A landscape with many valleys, sampled at points; each row gives a point and its height.
From any point a ball rolls to the lowest of the 4 points nearest to it. It stops when none of these is lower. Distance is the straight distance between rows; heights are no part of it.
Pebav height 4.11: [-30.6  -9.6  25.6   8.9  -5.8  10.0   3.2 -10.8 -32.4 -24.6 -19.5  20.6
  51.1   8.9  31.8  65.3  -4.2  24.3 -13.2  12.4 -41.6 -57.4  10.7  23.0
  57.0]
pasav height 1.95: [ 22.9  15.9  -0.6 -17.8  42.6  -1.3  -5.7 -35.0  18.3 -25.7  13.0  -1.0
 -19.0 -20.0 -18.0 -33.3  14.9 -11.8   8.3 -37.7  23.3  15.1   6.8  21.1
 -10.2]
bal height 3.20: [ 24.9  19.3  -6.3 -18.9  28.4  -4.0  -2.7 -14.5  17.8 -10.5  20.0  -0.3
 -20.1 -15.0 -13.7 -35.7   7.7  -3.6   5.2 -26.8  29.9  22.3   4.9  13.4
 -17.4]
binar height 1.47: [  0.2  -8.0 -10.2 -27.6 -32.3   3.5 -14.7  51.4  23.4  15.6   8.7  -3.0
 -32.5  14.2 -11.1  -5.0 -23.8  20.2  -5.0  35.7   2.0 -10.9 -17.0  -2.9
 -20.9]
muv height 4.23: [  4.5  -3.1 -35.8 -26.5 -28.9   7.7  -6.8  72.5  24.9  27.3  35.3 -17.4
 -17.1 -17.7 -28.6  -6.2 -22.1  43.0  10.8  31.2  15.4   1.3 -19.2 -16.7
   9.3]
Lipaz height 4.99: [ 14.8  10.6   4.8  -5.9  48.7  10.2  16.5 -56.9  -3.0 -28.8   0.5   1.4
   1.7 -14.7  -7.6 -11.7  38.2 -28.8  17.0 -33.3   6.7  15.6  -2.6  25.0
  -1.9]
Toz height 1.38: [ -2.2  -5.6  -0.3 -14.1 -14.6  -6.0 -11.7  25.0  16.3   3.2  -4.8   3.7
 -32.1  12.6   1.9  -6.5 -17.7   2.0 -14.7  19.5  -1.3   8.0 -12.1  -7.5
 -37.9]
vufa height 2.31: [ 14.4   5.0   4.7  -4.7  18.6  -7.0  -5.5 -16.0  13.0  -5.8  -5.0  -8.1
 -21.1 -11.1   4.3 -12.4   3.3 -11.6 -11.8 -15.0   4.7  26.9  -1.4  -6.5
 -29.6]
nanip height 3.71: [ 19.9  18.2   5.3 -10.4  45.2   9.0   8.2 -46.7  10.5 -29.2  13.2   1.4
 -11.4 -13.8 -14.7 -22.8  22.2 -20.0  11.6 -37.4  17.5  15.0   1.7  30.7
  -6.7]
Zar height 2.25: [ -2.9 -13.8  -6.3 -33.5 -33.5  14.4 -13.7  57.6  27.9   8.0   8.8  -6.7
 -31.4  13.6 -16.5  -4.4 -22.1  21.6   3.6  49.8   5.3 -22.0 -24.2  -1.5
 -12.5]
tuta height 6.37: [  7.2  -1.4 -31.9  33.6  23.9  28.6  42.2 -71.5 -59.3  13.4 -17.3   7.9
  35.7  -0.5  -5.3  22.2  33.2 -28.3  19.9 -19.8   1.9  15.3  -6.1 -17.3
  47.5]
lotis height 6.59: [-14.7 -17.4  39.2 -16.2 -26.1   4.7 -22.9  13.6  -2.8 -36.3 -24.9  15.8
  -2.5  27.5  15.4  20.2 -16.0   2.9 -20.3  37.1 -31.1 -36.1  -6.3  24.2
 -12.8]
Fezot height 5.37: [ 26.2  29.7 -22.7 -12.9   7.3  -7.5 -16.8  21.9  15.0   6.8  47.5  -3.3
 -10.0 -34.3 -37.9 -47.7 -11.3  34.8  26.5 -16.3  45.4   0.4  14.0  13.9
  31.3]
fur height 5.36: [-19.7 -10.8   3.6  44.8  -0.8   2.6  31.2 -35.0 -34.3  24.0 -29.6  -2.3
  37.0  12.7  25.7  29.8  19.5 -27.0   1.0 -11.4 -17.2   9.2   5.3 -28.3
  22.1]
difo height 2.26: [-29.1 -15.0  26.8  23.5 -17.7  -2.8   2.4  -1.8 -26.8 -10.3 -25.1  15.2
  47.3  21.2  36.7  50.0   3.7   2.4 -12.8  10.2 -45.5 -40.9   6.8   7.2
  30.9]
tib height 4.35: [  7.8   7.7   6.2  10.7  38.5  -3.8  19.7 -40.2  -5.0 -15.4 -15.1  -8.7
  -1.7 -12.2   6.6   0.4  23.2 -25.4   0.1 -27.3   1.4  29.8  -8.3  -2.2
 -10.9]
musa height 4.54: [ 10.1   4.6  -9.2 -18.9  -3.8 -12.0  -9.0  22.9  19.6   6.9   7.2  -7.6
 -34.1  -4.0  -6.0 -20.2 -16.4   3.2 -10.0  -0.5  18.4  18.2  -5.1 -15.4
 -33.6]
ganu height 5.42: [-11.4 -13.9   5.2  38.9   6.6  -2.2  27.3 -31.2 -27.3  11.7 -28.8   0.6
  18.8   6.3  27.7  29.1  21.1 -30.5   3.2 -12.0 -14.5  14.2  -0.6 -21.0
   2.1]
ser height 4.43: [ 12.1  12.2 -33.8 -19.6 -15.0 -11.5 -12.1  53.4  14.1  25.9  49.5 -19.3
  -4.7 -35.0 -32.2 -23.5 -16.9  45.4  19.6   1.0  25.8  12.2  -1.0 -14.5
  21.8]
far height 5.26: [-20.1 -11.6  -6.6  52.3 -10.0   7.1  31.8 -35.7 -39.8  26.8 -26.3   9.1
  43.1  21.0  25.4  33.7  17.2 -25.4   8.6  -8.9  -9.3  -0.8  11.6 -33.3
  32.2]
gudor height 2.28: [ -5.5 -10.7  12.7 -34.3 -33.0   9.2 -17.8  47.4  21.1  -5.9  -8.7   8.8
 -30.8  20.5  -3.1   1.1 -26.6  12.6 -14.1  51.7  -3.4 -26.7 -11.1   8.3
 -20.8]
penif height 3.05: [  7.8  -3.4 -32.1 -26.2 -26.6  -0.4  -8.8  69.1  27.0  26.6  27.3 -13.8
 -22.5 -16.1 -31.5  -6.8 -25.4  39.5   7.0  22.2  18.0   6.3 -16.9 -21.1
  -0.9]
Sineb height 5.89: [-29.9 -20.3  18.7  30.3  -9.4 -10.9  14.5 -17.6 -23.9   6.7 -32.3  -2.4
  24.2  17.7  30.1  33.7  11.8 -16.3 -10.8   0.3 -35.3  -1.4   6.4 -18.0
  -0.5]
zak height 0.68: [ -5.8 -10.5  16.2 -18.8 -25.6  -0.2 -18.8  35.4  15.5  -8.9  -9.1   7.2
 -29.7  23.6  -2.2   3.7 -16.4   2.1 -17.6  40.4  -7.1 -18.3 -12.8   4.6
 -32.5]
zolef height 6.04: [  6.4  -1.7  -8.1  19.9  35.7   8.1  33.9 -56.8 -29.4  -1.3 -18.6   2.5
  20.2  -6.9   5.1  11.8  33.4 -35.8  13.6 -24.7  -6.7  28.4  -9.8 -11.5
  18.9]
sis height 3.18: [ 13.5   7.3 -24.9 -21.0 -15.5  -7.7 -10.7  49.1  20.0  24.5  30.3  -8.2
 -28.1 -15.4 -27.3 -18.7 -26.5  29.3   1.7   2.4  22.9  14.7  -5.1 -16.5
  -4.9]
pav height 4.47: [ -8.8 -11.4  17.7   4.5  -8.8  -9.3  -5.9   9.4   5.5  -3.9 -20.2   1.5
 -14.4  15.7  14.7   4.8  -7.4 -12.4 -24.4  14.2 -24.5   3.3  -5.3  -0.1
 -42.5]
tivu height 5.99: [  5.9  -2.6 -13.3  21.9  37.9  19.0  40.0 -69.5 -37.1  -2.7 -15.6   2.7
  24.4  -8.6   4.1  14.2  38.9 -35.6  13.8 -22.6  -4.1  22.5  -8.5  -9.0
  28.7]
kas height 4.45: [  5.7  -0.8 -32.8 -26.1 -21.9  -0.4  -8.6  70.1  20.3  29.7  36.7 -20.2
  -8.8 -25.0 -30.5  -5.0 -23.1  44.9  17.6  18.3  12.3   3.8 -17.9 -18.7
  16.3]
Temad height 3.63: [ 24.4  15.4 -15.7 -18.0   5.2 -11.4 -14.0  19.9  19.2  10.1  29.3  -4.1
 -29.9 -16.8 -21.0 -35.4  -8.9  16.0  -6.2 -15.8  28.1  26.3   0.5  -5.4
 -11.9]
mogot height 5.04: [ 26.0  26.0 -25.8  -8.5   2.4  -6.2 -21.8  15.5  10.8  13.1  53.2  -4.7
   2.5 -34.8 -38.9 -55.3  -7.4  35.7  38.2  -9.6  47.3  -5.3  19.9  16.9
  39.2]
sidof height 6.05: [-19.3 -16.0  32.0  -4.1 -17.8  -3.2 -14.7   6.0  -6.0 -25.9 -25.3  11.8
   9.8  27.8  22.4  30.5  -5.4  -0.3 -23.7  29.0 -37.0 -32.2   4.5  12.1
 -16.5]
Keru height 2.45: [ -8.0 -11.0  23.8 -21.8 -26.1   4.4 -22.6  28.7   9.1 -24.4 -20.2  11.6
 -20.8  29.0   9.3   8.4 -18.8   2.0 -21.9  38.8 -13.7 -27.9  -5.0  17.9
 -26.8]
Kuz height 6.18: [ -1.2  -0.5   2.2  20.8  26.8   1.4  22.6 -44.0 -17.5  -3.7 -23.0  -7.8
  13.3  -5.0  15.6  10.1  25.3 -32.9   2.1 -22.7  -7.3  28.1  -1.4  -8.8
  -4.5]
vif height 2.29: [ 25.3  23.9  -9.0 -15.6  28.2  -0.8 -15.0 -16.8  21.3 -10.6  31.1   2.8
 -20.8 -19.7 -23.0 -49.0  -0.5   5.4  11.0 -25.0  40.2   5.5  15.4  25.6
  -2.5]
ner height 5.70: [  8.6   7.0   0.7   9.9  41.4   6.0  26.7 -51.6 -12.2 -18.6 -15.1  -7.7
   2.2  -9.5   5.7   2.7  32.0 -37.3   7.0 -29.3  -4.0  30.2  -5.7   0.9
   1.0]
defe height 4.22: [ 22.9  20.1 -14.7 -17.4  12.2 -10.7 -16.1  10.0  22.7  -1.1  34.9  -1.6
 -21.7 -25.3 -25.8 -40.2 -12.4  19.7   8.0 -20.1  42.3  15.7   9.5   5.1
  -3.9]
diz height 0.91: [ -5.6  -8.2   3.5 -26.8 -32.1   1.3 -16.9  40.1  22.4   2.5  -3.5   0.4
 -29.9  23.0  -5.6  -2.2 -23.7  11.2 -15.8  39.7  -2.8 -13.9 -18.9   1.9
 -28.6]
zeves height 4.69: [-11.6  -9.2  20.0  -7.6 -18.8  -8.0 -10.9  16.0  11.5  -7.7 -18.0   6.6
 -16.0  24.2  10.9   8.4 -11.3  -4.9 -18.3  22.0 -23.2 -11.2 -10.2  -0.2
 -38.1]
Lurog height 5.44: [-23.8 -20.8  29.7  14.1 -16.8  -2.1  -7.0  -0.4 -11.2 -14.6 -29.5   9.1
  20.6  19.6  29.4  33.1  -3.4 -12.7 -22.9  17.3 -40.8 -28.9   0.7   9.8
 -12.3]
Kefa height 2.56: [  9.1   6.5 -16.9 -26.1 -14.9  -3.3  -6.5  48.0  23.2  19.8  24.1  -6.6
 -35.8  -5.7 -20.4 -18.8 -19.3  22.6  -6.5  11.2  19.9   9.5 -13.7 -15.4
 -14.5]
pesum height 4.65: [  3.0  -2.4  -2.4 -12.7  -1.6  -9.1 -10.6  13.3  17.1   4.2   0.6  -2.3
 -23.4  10.5  -1.7 -10.8 -14.0  -0.4 -16.6   3.9  -0.2  17.8  -7.6  -7.4
 -39.4]
bol height 5.39: [ -6.3  -4.9   6.6  22.8  16.2  -2.8  15.4 -29.4 -12.2   5.4 -21.8  -6.8
   9.1   0.6  18.9  14.0  18.6 -28.5  -7.4 -12.9 -14.6  26.7  -2.2 -15.8
 -18.6]
fopov height 4.73: [ -8.1  -9.3  16.1   4.3  -1.9 -12.2  -3.3  -4.9   4.4  -5.4 -19.5  -3.0
 -10.6  13.1  19.9   5.9   1.3 -15.9 -19.6  -0.8 -19.4  13.9  -5.6 -10.1
 -35.9]
mefam height 3.27: [-29.5 -21.4  35.3  11.6 -13.2  -2.9  -3.9  -2.7 -17.5 -19.5 -30.3  12.3
  27.6  25.0  30.2  45.3   1.4  -0.3 -21.5  21.3 -49.7 -37.1   4.2  16.4
   6.5]
botol height 5.57: [ 25.0  31.8 -20.1 -18.2  10.3  -3.4 -22.6  11.3  18.8   3.0  43.3  -3.6
 -11.9 -34.3 -34.3 -49.3 -12.1  25.7  20.8 -18.1  46.1   3.1  16.6  18.5
  21.3]
vigid height 2.98: [ 12.7   5.6 -12.9 -23.4  -7.2  -4.6  -5.9  45.4  21.4  18.3  24.2 -10.2
 -33.1  -7.0 -20.4 -17.9 -25.6  21.1  -6.9   5.2  16.6   9.3 -12.3 -15.0
 -19.2]
pufe height 4.46: [-28.3 -17.7  14.9  39.4 -15.5  -1.8  21.7 -20.5 -25.6  10.6 -27.0   7.0
  44.6  25.9  34.3  39.5   8.8 -16.3  -4.8   0.3 -28.7 -15.6  10.5 -13.6
  17.9]
Gebel height 4.67: [ -3.5  -7.5  13.6   2.5  13.8  -6.8   3.0  -8.9   1.6  -0.5 -14.2  -6.3
 -13.1   3.6  13.4   4.5   0.2 -17.8 -15.0  -8.1 -10.7  19.9  -4.0 -14.1
 -42.4]
lumim height 4.29: [  9.7   8.8  -0.1  -2.2  46.3   5.8  11.9 -40.4   4.8 -23.7  -0.6  -7.2
  -8.0 -13.7  -3.8 -10.3  27.8 -26.0   5.5 -34.7   8.8  25.4   3.2  11.0
 -12.0]
Lura height 2.34: [  9.8   5.7   6.7  -0.4  29.6  -8.4   6.1 -25.8   5.3 -10.1 -13.1  -6.9
  -8.9  -8.1   4.6  -0.9  12.9 -16.2  -4.3 -25.0  -1.7  31.1  -4.2  -5.6
 -25.1]
gepo height 1.32: [ 20.5  20.9  -3.1 -15.3  33.2  10.3 -10.4 -28.6  26.0 -25.8  27.7  11.1
 -17.6 -10.9 -26.1 -45.2  11.2   0.7  19.7 -32.1  34.9  -7.7  18.6  48.6
  -0.2]
sizo height 1.05: [ -1.3  -9.0   4.7 -18.7 -19.8  -1.9 -16.5  30.4  16.5  -2.2  -3.2  -1.0
 -23.3  15.8  -2.7  -0.4 -14.7   0.4 -17.5  27.6 -10.5  -6.9 -11.4  -4.3
 -40.4]
ded height 1.61: [  0.6  -7.0   7.9 -12.5 -15.0 -12.8 -11.7  20.3  11.2   0.5  -9.9  -1.4
 -23.6  16.1   3.7  -1.4 -11.8  -2.1 -24.7  13.6  -9.4   6.8  -8.1  -8.2
 -44.8]
Gofa height 1.50: [ 22.8  26.0  -6.8 -16.2  28.7   5.7 -14.4 -19.4  25.1 -24.5  29.0   4.5
 -16.5 -19.8 -25.1 -50.3   6.2   6.9  18.9 -29.0  37.8  -1.8  16.6  38.0
   2.0]
tedak height 4.19: [ 26.4  26.3 -17.1 -18.7  19.2  -0.4 -13.8  -3.8  20.0  -4.0  32.9  -0.1
 -20.2 -29.4 -27.4 -52.6  -6.5  18.4  15.3 -20.1  49.6   7.2  14.6  19.6
   6.7]
Befip height 2.75: [-28.7  -7.9  14.4  12.2 -15.8  13.0   6.9  -8.4 -28.9 -11.3  -8.9  19.2
  52.9  14.3  31.6  64.8   2.0  25.1  -9.4   4.7 -36.3 -54.9  18.2  13.9
  67.9]
zazi height 5.86: [-17.6 -16.2  31.0 -10.7 -22.6   0.8 -21.1  13.9   0.8 -31.1 -24.1  11.7
  -1.9  26.7  17.2  24.4 -11.9  -2.2 -21.6  37.3 -30.7 -27.3  -7.2  13.5
 -22.0]
mezu height 1.72: [ 23.5  26.1 -12.7 -11.3  25.3  12.2 -16.6 -17.4  22.6 -13.3  38.6   5.9
 -14.8 -13.7 -34.4 -65.4  -2.4   9.6  32.9 -21.4  43.2 -19.5  23.0  48.8
  11.3]
fimud height 2.72: [-20.0 -13.3  39.2   4.6  -7.5   5.5 -12.7  -1.4 -19.1 -39.9 -27.4  16.9
  33.3  17.8  27.9  48.3  -3.1   9.2 -17.0  18.2 -45.5 -43.5   7.2  26.6
  20.2]
Senuz height 3.44: [-39.7 -12.2  11.4  44.8 -24.8   1.5  21.4 -16.8 -35.8  18.7 -18.5  10.2
  52.9  26.4  33.0  42.4   8.1  -3.5  -0.6  -1.5 -24.6 -25.4  18.2 -18.8
  41.0]
goki height 3.06: [ 19.9   8.8  -2.2 -13.8  18.0  -9.5  -9.1   3.5  20.9   2.5  10.6  -8.9
 -27.9  -8.7  -5.7 -20.2  -5.9  -3.5  -8.6 -20.8  14.5  26.6  -0.7  -7.0
 -31.9]
memog height 6.22: [ -1.1  -2.5  -7.5  37.0  18.3   5.0  32.8 -48.5 -35.4   8.6 -24.4  -1.7
  24.5  -4.4  14.7  21.8  31.8 -35.5   6.6 -19.3  -9.6  23.0  -2.7 -20.0
  17.8]
bakem height 4.86: [-29.5 -19.1  29.9  17.4 -20.3  -2.2  -1.8  -6.2 -19.2 -13.1 -29.7  11.3
  33.3  25.2  31.4  40.3   0.8  -6.6 -17.1  14.9 -40.7 -29.3   7.2   3.9
   4.0]
Lufi height 5.22: [-12.5  -5.6  12.3  28.0   1.3  -7.8  19.0 -27.4 -15.6   4.7 -30.3  -4.7
  20.6   8.1  22.7  25.0  17.4 -27.9  -9.6  -9.7 -21.9  13.9  -6.4 -14.7
  -6.8]
tul height 3.30: [ 10.4   7.8   6.0   0.9  36.2  -2.5  10.9 -41.2   1.5 -13.5  -9.2  -9.5
  -6.0 -13.4   6.5  -7.2  15.9 -25.3  -2.3 -28.0   4.8  31.8  -2.7  -1.8
 -18.3]
satid height 0.32: [-33.5 -14.1  19.1  27.3 -22.1   2.3  12.6 -10.7 -31.8  -4.7 -14.2  13.4
  54.8  20.3  30.6  49.6   0.2   4.9  -7.9   6.3 -38.7 -41.3  14.0   4.4
  44.6]
geniv height 3.24: [ 22.9  21.5 -10.8 -17.5  29.9  -5.8  -9.8 -16.3  21.2 -17.4  18.8   1.9
 -23.1 -19.4 -19.4 -39.7   3.9  -2.5   1.0 -34.4  30.1  16.9  10.3  22.3
 -11.2]
Rima height 5.16: [-15.0 -17.6  28.2  -5.0 -19.2  -2.4 -12.8  13.3  -4.4 -16.1 -24.0   9.2
   1.0  23.5  21.3  18.9  -8.5  -7.6 -21.0  27.4 -33.4 -21.1  -2.8  11.8
 -28.6]
bepo height 1.96: [  5.3  -7.3 -20.3 -28.9 -27.8   1.4 -10.5  57.2  24.7  20.7  15.2  -6.6
 -33.9  -3.2 -19.7  -9.1 -24.7  26.3  -3.5  29.7  13.0  -1.1 -13.6  -9.6
 -15.0]
Muzib height 4.80: [ 16.0  17.9 -29.4 -19.5  -7.7 -10.4 -14.1  43.7  12.6  22.2  51.1 -23.4
  -1.9 -37.8 -36.0 -32.0 -17.1  41.1  23.5  -6.0  32.0   8.8   0.2 -12.1
  28.6]
bop height 5.53: [  8.6   7.9  -1.0  -0.6  52.1  13.1  29.6 -62.9 -12.3 -22.5  -5.3  -1.9
   5.8 -11.2  -3.9  -2.6  36.1 -33.0   8.7 -36.9  -0.5  20.7  -7.6  21.6
   9.0]
kaz height 3.88: [ 18.7  15.6 -27.5 -24.1  -9.8  -8.6  -8.7  40.9  20.4  18.9  43.9 -13.0
 -21.7 -24.3 -28.6 -26.7 -15.3  34.8  11.3  -5.0  31.6  17.3  -2.2 -12.6
   5.7]
Zusa height 2.01: [-34.9 -19.0  18.5  30.0 -23.4   0.1  12.2 -12.7 -36.9   7.6 -20.0  11.0
  50.2  22.8  33.2  47.7   4.9  -2.7  -8.3   7.7 -33.4 -35.4  10.6  -7.7
  30.7]
ligaf height 5.75: [-19.0 -17.8  28.1  14.8 -12.8  -6.6  -0.3  -0.9  -9.2  -7.2 -27.0  -0.7
   7.3  18.5  23.1  26.0   0.9 -14.3 -16.3  11.0 -34.9  -8.4  -0.2  -0.7
 -22.9]
tebom height 0.49: [-27.2 -14.8  32.5   8.7 -13.1   1.2  -2.8  -6.8 -21.5 -26.5 -29.4  13.2
  37.3  23.0  32.5  50.0  -2.0   7.7 -14.2  17.0 -46.9 -41.4   0.7  17.2
  20.2]
sab height 3.74: [ 14.9   8.8 -16.5 -21.3  -3.2 -10.4 -15.9  30.8  22.1  14.5  25.1  -5.4
 -33.8 -14.4 -20.4 -24.8 -18.9  19.7  -9.6  -4.8  21.3  17.7  -4.8 -18.1
 -18.4]
nizog height 6.36: [-18.9 -22.0  34.9  -7.4 -18.4  -1.7 -21.4   7.4  -6.4 -30.6 -30.6  15.7
  10.2  26.7  17.1  27.1  -5.4  -4.7 -24.4  31.9 -37.8 -32.9  -1.9  16.4
  -9.7]
ralaf height 5.32: [ 24.8  31.8 -23.2  10.7   2.2   7.2 -24.5   5.3  13.5  10.2  46.1   2.7
   1.2 -24.5 -42.5 -61.3  -3.3  29.1  51.8   6.0  46.2 -33.0  23.2  44.7
  46.7]
Risap height 3.41: [ 24.4  17.2  -8.0 -19.7  22.6  -4.9 -12.2  -6.3  17.4  -5.7  17.0  -5.1
 -23.9 -19.0 -12.7 -31.6  -5.4   0.6  -0.3 -27.3  22.9  26.0   5.7   5.2
 -19.2]
rofen height 1.79: [  4.6  -8.2  -5.5 -23.0 -20.5  -7.3 -10.0  36.2  22.8  10.7   4.6  -3.3
 -37.2   9.4 -10.8  -8.1 -17.8   8.6 -12.4  20.7   7.4   1.5 -15.7 -10.1
 -33.0]
tudes height 0.83: [ -3.8 -20.8  24.6 -25.5 -33.2   3.8 -22.8  29.8   5.7 -22.0 -15.1  12.7
 -19.9  25.4   2.2   1.6 -17.9   2.6 -16.3  43.0 -11.3 -30.6 -15.0  14.5
 -26.3]
zonik height 3.95: [  2.9 -11.2 -30.2 -29.8 -36.1  14.9  -8.9  72.8  27.4  23.0  20.8 -13.8
 -22.2  -6.5 -21.8  -3.4 -21.4  39.3  16.7  42.2   8.8 -11.9 -26.0 -10.8
   7.7]
mipu height 3.68: [-34.7 -10.4  23.1  33.7 -20.7  -5.7  14.2 -14.8 -28.7   7.1 -29.1   6.6
  41.9  23.6  33.1  41.7  11.1 -12.5  -5.1   7.3 -34.5 -17.9  11.3  -7.4
  18.5]
Tuti height 3.23: [ -2.6  -9.8 -22.7 -28.3 -43.9  19.9  -4.9  68.7  33.4  14.7  16.7 -11.3
 -26.1  -0.4 -25.3   3.4 -25.9  29.6   8.7  50.3  12.9 -21.1 -23.5  -2.2
  -0.2]
fupo height 5.90: [  9.1   1.1 -11.3  20.5  46.5  16.0  32.8 -67.0 -35.0  -9.5 -10.9  -1.6
  19.1  -8.0  -0.9  11.2  39.4 -33.2  13.5 -21.0  -1.6  27.1  -3.4   3.0
  21.7]
sasi height 4.82: [ 23.9  30.9 -27.2  -0.3   1.1   2.0 -25.0  13.9  15.6  10.2  49.5  -4.8
   7.2 -34.1 -38.5 -60.5  -7.6  34.2  43.5  -2.0  46.0 -13.0  21.3  30.7
  42.6]
bana height 1.39: [ 16.5  13.2   4.5  -6.7  35.0  -1.4   5.5 -25.7   9.6 -15.2   0.8  -1.7
 -15.3 -14.9  -2.6 -17.0  14.2 -17.6  -1.7 -29.4  13.3  29.0  -2.0   4.2
 -21.3]
pafe height 5.68: [-22.9 -15.2  23.0  28.4  -9.4  -4.0  10.2 -12.0 -13.6   0.5 -30.4   4.2
  25.3  17.9  34.9  33.1   8.6 -20.3 -10.2   0.5 -33.4 -11.0   6.0 -12.6
  -4.9]
Fif height 4.51: [ 23.0  21.3 -26.8 -20.2   3.6 -11.4 -15.0  21.5  23.6  14.6  39.1  -3.4
 -17.6 -26.3 -30.9 -41.3 -11.7  28.7   9.5 -13.6  45.7  16.5   8.6  -2.8
  10.0]
Mebiz height 4.26: [-28.0 -15.2   4.2  47.9 -14.4  -1.0  25.7 -21.9 -35.0  24.5 -19.5   3.0
  46.8  21.3  27.3  40.4   8.9 -17.8   1.5  -0.6 -24.7 -10.0  14.8 -21.9
  32.7]
nupi height 6.38: [ -5.4  -3.1 -14.1  38.8  11.7   9.5  40.2 -50.2 -40.3  21.5 -27.7   1.0
  34.0   4.1  17.5  20.5  26.7 -29.3  11.5 -11.2  -2.7  18.7   0.9 -27.1
  27.0]
tukog height 3.13: [  1.8  -6.4   9.8  -3.6  -5.6  -5.5  -8.4  10.3  10.2   1.7 -11.2  -5.1
 -20.3  11.6   8.5   0.7 -13.6  -5.4 -19.8   2.2 -12.9  12.8 -11.2  -8.2
 -40.7]
sal height 3.73: [ 16.9   9.0 -30.2 -21.8 -13.5  -8.2 -12.6  50.4  24.2  24.2  41.3 -14.0
 -23.3 -21.7 -26.9 -22.9 -19.9  37.2   8.9   0.2  27.7  15.9  -6.5 -16.0
   9.2]
tebal height 6.03: [-14.7  -7.4  -7.4  45.0   0.0  10.6  36.3 -39.2 -40.9  24.6 -25.0   3.1
  38.1   9.0  19.3  29.7  20.5 -28.3   8.4  -7.9  -7.0  11.6   5.1 -32.5
  30.5]
Doput height 4.79: [ 28.1  26.9 -23.6 -22.0   8.4 -10.1 -19.3  14.1  16.8   6.7  41.9  -3.5
 -16.0 -28.3 -33.8 -48.0 -13.4  22.7  16.5 -20.4  43.7  12.0  10.0   4.4
  10.2]
laf height 1.37: [ 20.4   5.3  -6.0 -19.4   7.2  -9.9  -9.9  17.8  19.1   6.9  16.4  -0.8
 -32.7  -7.2  -8.6 -22.0 -11.5   5.7  -7.7  -5.8  18.6  25.1   1.1 -11.2
 -28.1]
guvog height 0.47: [ 20.3  24.2   1.5 -16.7  40.6  10.5  -7.8 -29.0  18.6 -28.2  20.9  -0.9
 -20.1 -16.8 -19.6 -37.6  14.2  -9.8  13.4 -34.4  26.0   9.1  11.6  35.5
  -5.2]
lof height 3.70: [ 24.5  31.6 -20.4  -5.0  12.5   3.8 -24.0   2.4  18.0   0.7  42.6   3.2
  -7.7 -23.8 -39.2 -61.0  -6.6  24.9  38.4  -9.1  51.4 -19.6  27.1  42.7
  30.9]
nubi height 6.14: [-28.5 -21.5  29.7  19.3 -11.4  -8.6  -0.4  -6.7 -16.2  -2.7 -25.1   5.6
  25.5  15.9  31.8  32.2   1.5 -17.0 -13.0   6.6 -35.9 -13.6   5.2  -2.7
  -4.3]
biniv height 5.07: [-17.5 -11.3  13.3  37.9  -2.1  -5.7  26.0 -23.9 -26.0  14.3 -29.0   3.0
  28.5  14.7  26.3  27.6  16.4 -29.1  -1.5  -5.5 -25.0   6.4  -4.3 -19.4
   3.8]
sof height 6.33: [ -5.9  -1.4 -18.0  48.0  10.5  20.6  40.6 -53.5 -49.6  25.1 -22.9   7.0
  36.3   4.2   5.9  21.0  17.8 -24.5  11.9 -12.9   4.9  12.8   8.6 -31.7
  37.1]
Mul height 6.13: [ -0.6  -2.3 -13.3  34.0  23.8  16.1  40.2 -56.6 -46.3  10.2 -25.7   2.0
  30.2   2.1   9.4  23.3  33.9 -32.1  14.6 -15.3   0.5  21.4  -1.7 -22.8
  31.1]
larul height 4.78: [-21.8 -16.7   8.1  41.8  -9.6  -2.2  27.5 -23.2 -30.2  24.3 -26.9  -1.4
  40.0  16.4  31.7  35.8  18.2 -21.9  -3.8  -5.9 -28.8  -1.1   7.9 -26.6
  16.7]
Raval height 5.41: [ 21.4  23.6 -33.4 -12.5  -5.3  -8.7 -15.1  30.8   8.2  16.6  46.5 -12.1
  -1.5 -37.4 -35.2 -41.1 -15.2  36.5  27.4  -8.6  41.1  12.4  12.1  -0.7
  34.5]
lin height 3.29: [ 10.4   0.3   1.8  -7.4  12.1 -12.9  -4.0  -5.0  15.9  -2.5  -3.2   0.2
 -22.0  -4.8   6.7 -13.4  -4.6 -12.5 -16.6 -10.0  -2.8  25.3  -4.8 -11.2
 -37.0]
mak height 3.72: [ -5.5  -9.0 -27.4 -29.8 -41.3  23.2  -2.4  83.1  29.9  22.1  17.6 -16.9
 -19.4  -7.8 -28.5   3.7 -18.1  38.1  18.7  50.9  12.6 -19.4 -30.1  -8.1
  13.0]
rim height 5.38: [-17.3 -10.5  18.9  19.0  -4.1  -8.7   8.6 -13.6  -9.9  -0.1 -30.6   1.1
  12.4  18.9  29.6  18.6  11.8 -26.0 -14.3   2.9 -25.5   1.2  -3.1  -6.1
 -21.4]
Vabo height 2.92: [-30.0 -19.4  23.6  23.6 -16.2   0.5   4.1  -8.9 -27.5 -12.3 -22.8   8.5
  43.2  24.9  33.9  43.6   2.2   0.2 -12.3  10.1 -46.2 -33.6   8.8   2.1
  22.5]

Where does a ball stop that starts at each point below?
rim -> satid
ser -> zak
tuta -> bana
memog -> satid
sof -> satid
nupi -> satid
Mul -> bana
zolef -> bana

Two balls start at each pair of points below. Name the first point that both come to, or write none.
Muzib, kaz -> sis
Raval, vigid -> bepo
bol, fopov -> none
